Each row is a point on a landscape with many valleys, with its height.
From any point a ball rolls to the lowest of the 2 points nearest to it. It stops when none of these is lower. Distance is the straight distance between rows; heights are no part of it.
j879 (h 3.75): 19; -19; 11; -16; -1; 23; -16; 32; -20; 32; 3; 37; 5; 74; -12; -22; 5; 38; 13; -17; 14; 45; 30; -21
j445 (h 2.56): 11; 26; 10; -3; -13; 3; 6; 4; -6; 22; -21; 18; 1; 32; -4; -15; 9; -23; -24; 8; 0; 32; 14; -3
j18 (h 4.79): -57; 20; -8; -24; -17; -3; 6; 33; 24; -6; 35; 23; 0; -13; -22; 13; 44; 0; -17; 23; -44; 11; 17; 19
j39 (h 5.67): 7; -19; -1; 35; -30; 1; -38; -28; 1; 35; -19; -9; -49; 26; -42; -30; 9; -4; -22; 1; 20; -7; -6; -38
j770 (h 2.55): 29; 14; -15; 30; 10; -2; -28; 2; -35; -33; 18; -10; -17; 21; 25; 6; 13; -14; 27; 36; -63; 43; 30; -33
j268 (h 3.50): 22; 22; 18; -10; -13; -32; 3; 27; 10; 24; 2; -2; 20; -16; 42; -29; -2; -31; 27; -19; 5; -17; 19; 21
j226 (h 4.42): 39; -10; 5; 11; 0; -2; -22; 3; -11; -6; -5; 12; -7; 54; 27; 17; 4; -17; 26; -7; -11; 61; 8; -23
j222 (h 5.70): -36; -19; -12; 0; -12; -9; 6; -21; 0; 18; 28; -4; -14; -26; -26; 16; 16; 10; 2; 22; -10; -16; -30; 14
j972 (h 5.23): 0; -35; -8; 39; -11; 10; -50; -21; -39; 33; -6; -5; -48; 45; -15; 0; -7; -8; -14; -17; 21; -5; -20; -42
j288 (h 2.92): 12; 7; 14; -25; -24; 1; -29; 40; 13; 12; 9; 33; 7; 50; -11; -36; 18; 10; 9; -25; -16; 49; 30; 1
j951 (h 8.62): 4; 13; -1; 19; 24; 1; -18; -51; -14; 6; -38; 3; -12; 0; 0; 38; -16; -33; -24; 7; 33; -15; -21; 11
j431 (h 3.87): -12; 58; 0; 3; -17; 7; -15; 19; -2; -25; -8; -15; -1; 9; -1; 8; 11; -36; -49; 46; -60; 41; 46; -6
j341 (h 6.59): -28; 14; 8; 11; 23; 4; -23; -26; 26; -13; 3; -38; -40; -3; 8; 19; -9; -13; -21; 26; 9; -25; -35; 36
j127 (h 3.38): 17; 7; 20; 6; -24; -25; -7; -46; 20; 15; -19; -54; -22; -31; 5; -12; -12; -30; -10; 19; -7; -32; -10; 13
j289 (h 4.29): -13; 4; -7; 1; -22; 5; 1; 20; 18; -36; 9; -61; -6; -19; 15; -20; -16; 21; -28; -1; -43; -15; 12; 0
j148 (h 6.07): 31; -31; 3; 7; -23; -21; -29; -58; 0; 33; -10; -16; -36; 23; -25; -12; 13; 5; -8; -20; 10; -25; -21; -9
j442 (h 4.58): 41; 3; 9; 10; 21; -13; 17; -15; 1; -2; -26; 1; 26; -31; 39; 45; -11; -14; 42; -8; 38; -20; 2; 16
j765 (h 4.47): -29; 6; 12; 5; -30; -4; -14; 9; 4; -15; -4; -63; -6; -34; 1; -22; -33; -25; -49; 6; -27; -29; -7; -1
j370 (h 6.37): 9; -56; -16; 8; -24; -23; -9; -33; -23; 23; 16; -26; -31; 31; -38; -4; 5; 20; -7; -7; 0; -14; -31; -2
j89 (h 3.91): -1; -25; 4; -2; 10; 6; 8; -20; -1; -15; -6; -5; 29; -21; 35; -14; -21; 3; -6; -17; -15; -5; -28; -12
j927 (h 8.04): -17; -2; -7; -28; 11; 5; 30; -3; -46; -10; 9; -6; 29; -5; -15; -21; 0; 39; -7; 12; -11; -15; -7; 15
j520 (h 3.29): 6; 47; 9; 0; 0; -7; -13; 2; 15; 1; -28; 5; 4; 12; 6; -12; 14; -33; -31; 27; -34; 38; 28; 6
j227 (h 7.22): -32; 10; -9; -7; 47; 15; 45; 26; 7; -43; 9; 21; 5; 4; 3; 37; 29; 26; 11; 35; -9; 4; -4; 2
j958 (h 2.53): 1; -9; -5; -1; -1; 6; 40; 34; -13; 13; 4; 52; 0; 41; -21; 21; 21; -1; 4; -22; 41; 5; -7; -23
j317 (h 8.43): 18; 2; 5; -6; 17; 28; -40; -38; -25; 19; -43; 34; 0; 16; -38; 0; -30; -12; -21; -35; 71; -12; -2; 8
j501 (h 8.34): 3; -28; -15; -4; 7; 35; -15; -37; -31; 24; -25; 36; 3; 27; -60; 9; -18; 28; -24; -29; 54; 6; -2; -15
j998 (h 2.54): 13; 26; 20; 12; -8; -16; -30; -39; 37; 14; -13; -51; 1; -58; 30; -10; -18; -9; 5; 27; -28; -18; 18; 28
j241 (h 8.16): -22; -15; -14; -17; 12; 25; 6; -9; -29; -18; 7; 25; 19; -23; -41; -9; -5; 43; 1; 2; 22; -4; -12; 8
j659 (h 5.71): -14; -7; -9; 26; -4; -7; -48; -12; -42; 22; 8; 2; -30; 16; -1; -14; 12; 6; 16; -15; 11; -16; -19; -4
j631 (h 5.42): -55; -30; -25; -13; -15; -5; 37; -13; 4; -3; 29; 2; 13; -48; -24; 13; 6; 20; -19; 34; -32; -4; -21; -7
j100 (h 4.82): 0; -39; -9; 33; -15; 27; -58; -1; -20; 43; 5; 8; -31; 68; -7; -11; -24; 0; -21; -15; 24; 36; -7; -50
j748 (h 3.30): -14; -21; -2; -5; 9; 1; 9; -4; 13; 4; 14; 5; 7; -19; 2; -21; -11; 1; -7; -38; 11; -19; -32; 1
j82 (h 7.90): -25; -2; 2; -20; 19; -6; 30; 16; -46; -16; 19; -8; 26; 2; 22; -8; 5; 22; 3; 19; -47; -8; -9; -5
j957 (h 5.73): 17; 17; 5; -4; 32; 13; 22; 1; 54; 10; 6; 2; 5; -56; 15; -1; -24; 16; 33; -21; 50; -54; 6; 27
j890 (h 3.67): 6; 12; 17; -11; -13; -1; -19; 43; 12; -15; -19; 38; 39; 16; 10; -24; 8; -14; 9; -3; -24; 58; 39; -23
j922 (h 5.14): -65; 1; -13; -27; -13; 3; 9; -2; 35; -9; 26; -8; 9; -34; -26; -6; 16; 4; -51; 22; -52; -6; 3; 5
j824 (h 5.03): 11; 2; 13; 9; 12; 3; 35; 24; -2; -5; -11; 6; 31; -50; 40; 14; -11; 1; 49; -7; 20; -21; 11; -12
j812 (h 3.08): 34; 0; 7; 5; -8; -27; 8; 8; 9; 28; 2; 8; -5; 17; 26; -12; 17; -25; 24; -33; 15; -5; -5; 10
j137 (h 1.13): 1; 1; -24; 33; -4; -4; -9; 4; -44; -40; 17; -36; -3; -4; 19; 0; -2; 9; 8; 36; -67; 23; 15; -35
j477 (h 8.25): -10; -29; -18; -1; 18; 19; -9; -37; -31; -10; -13; 32; 14; -13; -48; 16; -14; 34; -6; -24; 45; -15; -18; -3
j614 (h 4.03): 8; 13; 15; 6; -31; -8; 2; -11; -13; 5; -22; -52; -4; -8; 9; -20; -27; -43; -32; 2; -11; -2; -13; -5
j302 (h 6.00): -31; 2; 4; 13; -12; -3; -44; -20; -29; 19; 10; -11; -30; -22; -22; 7; -1; -9; 1; 15; 17; -15; -28; 16
j481 (h 2.85): -1; -34; -41; 27; -4; 8; 2; 2; -6; -37; -1; -15; -10; 3; -14; -10; 14; 48; 4; 12; -22; 12; 2; -29
j466 (h 3.62): 38; -21; -22; 29; 24; -6; -28; 8; -23; -34; 22; 15; -12; 46; 32; 26; 8; -15; 45; 14; -41; 67; 16; -51
j355 (h 4.40): -5; -26; 4; -16; -12; -16; 51; 13; 23; -9; 33; 12; 23; -37; 7; 22; 23; 25; 44; 16; -24; -4; 16; -17
j348 (h 7.68): -20; -8; 21; -28; 33; -15; 44; 40; -4; -16; 28; 6; 29; -7; 46; 1; 6; 4; 28; -1; -38; -13; -3; 1
j245 (h 4.10): 32; -12; 7; -14; 12; -9; 31; -13; 4; 10; -9; 44; 31; -20; 0; 41; -5; -21; 26; -37; 53; -13; -6; 4
j762 (h 1.67): 19; -7; 4; -14; -22; -13; 1; 42; 23; 8; 24; 15; -9; 32; 3; -28; 11; -9; 11; -45; 2; 17; 1; 5
j351 (h 1.38): 18; 38; 15; -8; -15; -29; -33; -3; 23; -4; -4; -43; 9; -32; 39; -21; -2; -15; 8; 7; -48; 2; 40; 27
j158 (h 6.04): 0; 37; 8; -10; 31; 11; 19; 0; 55; -2; -17; -19; 5; -47; 18; -16; -36; -1; -6; 7; 40; -42; 7; 41
j569 (h 6.63): 21; -39; -11; 5; -20; -10; 20; -4; -16; 6; 21; -10; -21; 50; -19; 9; 9; 20; 3; -16; 7; 6; -18; -5
j521 (h 2.57): 33; 35; 13; -10; -11; -28; -21; 20; 19; -2; -28; -16; 23; -2; 45; -38; -4; -24; 16; -10; -26; 6; 39; 20
j908 (h 6.32): -16; 31; 15; -5; 31; 11; -12; -27; 39; 0; -24; -33; -14; -29; 10; -4; -44; -23; -30; 35; 22; -46; -16; 57
j499 (h 4.39): 13; -40; -13; 5; 3; 18; -36; -3; -22; 49; 11; 16; -21; 80; -5; -12; -3; 29; -6; -12; 9; 35; 3; -30
j170 (h 3.47): 37; -23; -6; -7; 20; 1; 37; -7; 3; -1; -18; 50; 16; 35; -12; 45; 18; 14; 28; -43; 35; -5; 3; -15
j873 (h 7.46): -19; 18; 14; -7; 36; -2; 58; 43; 18; -16; 16; 7; 14; 2; 41; 33; 22; -7; 29; 26; -24; -14; -2; -1
j997 (h 3.78): -24; -24; -21; 20; -13; 7; 5; 10; 20; -25; 12; -49; -16; -23; -3; -13; -6; 35; -14; 4; -22; -29; -14; -16
j184 (h 1.27): 5; 31; 8; -22; 14; 2; 30; 11; 21; 32; -4; 32; -13; 1; -29; -20; 2; -29; -21; -30; 60; -21; -5; 30
j697 (h 2.47): 7; 13; 6; -18; 14; 2; 29; -4; 6; 17; 4; 5; -3; -11; -15; -27; -3; 6; -13; -24; 31; -37; -18; 21
j293 (h 4.41): -43; 54; -7; -5; -14; -4; -10; 26; 16; -7; 23; -5; -6; -13; -16; 27; 33; -17; -23; 53; -48; 18; 36; 23
j171 (h 6.79): -25; 14; -5; 1; 11; 16; -12; -2; 26; -39; -3; -18; -17; 8; 2; 19; -6; -7; -30; 27; 4; 21; -25; 28
j143 (h 4.35): -7; -9; 8; -14; -12; -6; 5; -34; -7; -7; 4; -23; 27; -39; 22; 0; -13; 11; 12; 9; -28; 3; -9; 9
j472 (h 3.77): 2; -18; -22; 14; -13; -10; 22; 9; -6; -19; 10; 12; 1; -4; 3; 20; 35; 20; 36; 11; -9; 10; 7; -30
j814 (h 4.14): 14; -5; 16; -12; -23; 2; 2; 36; 2; -29; -7; 19; 36; -14; -10; -5; 2; -1; 25; -18; 11; 42; 23; -11
j801 (h 7.00): -21; 34; -4; 9; 12; 17; 11; 42; 13; -41; 4; 11; 1; 12; 7; 20; 13; 0; -3; 25; -11; 28; 5; 9
j6 (h 8.53): 24; 9; 6; -1; 14; 8; -9; -40; -17; 15; -44; 9; -10; -7; -19; 39; -25; -23; -17; -20; 70; -37; -21; 25
j813 (h 5.40): 6; 4; 4; 0; 19; 12; 27; 10; 19; -10; 11; 8; 24; -66; 9; 8; -12; 43; 49; -11; 27; -34; 10; 12
j33 (h 1.43): 13; 17; 11; -19; -2; 10; 29; 21; -11; 29; -13; 48; 9; 30; -25; -10; 2; -28; -16; -26; 47; 21; -4; 8

For each start below, name the point where the ball stops.
j370 -> j762
j348 -> j184
j222 -> j184
j659 -> j762
j6 -> j184
j765 -> j351
j951 -> j184
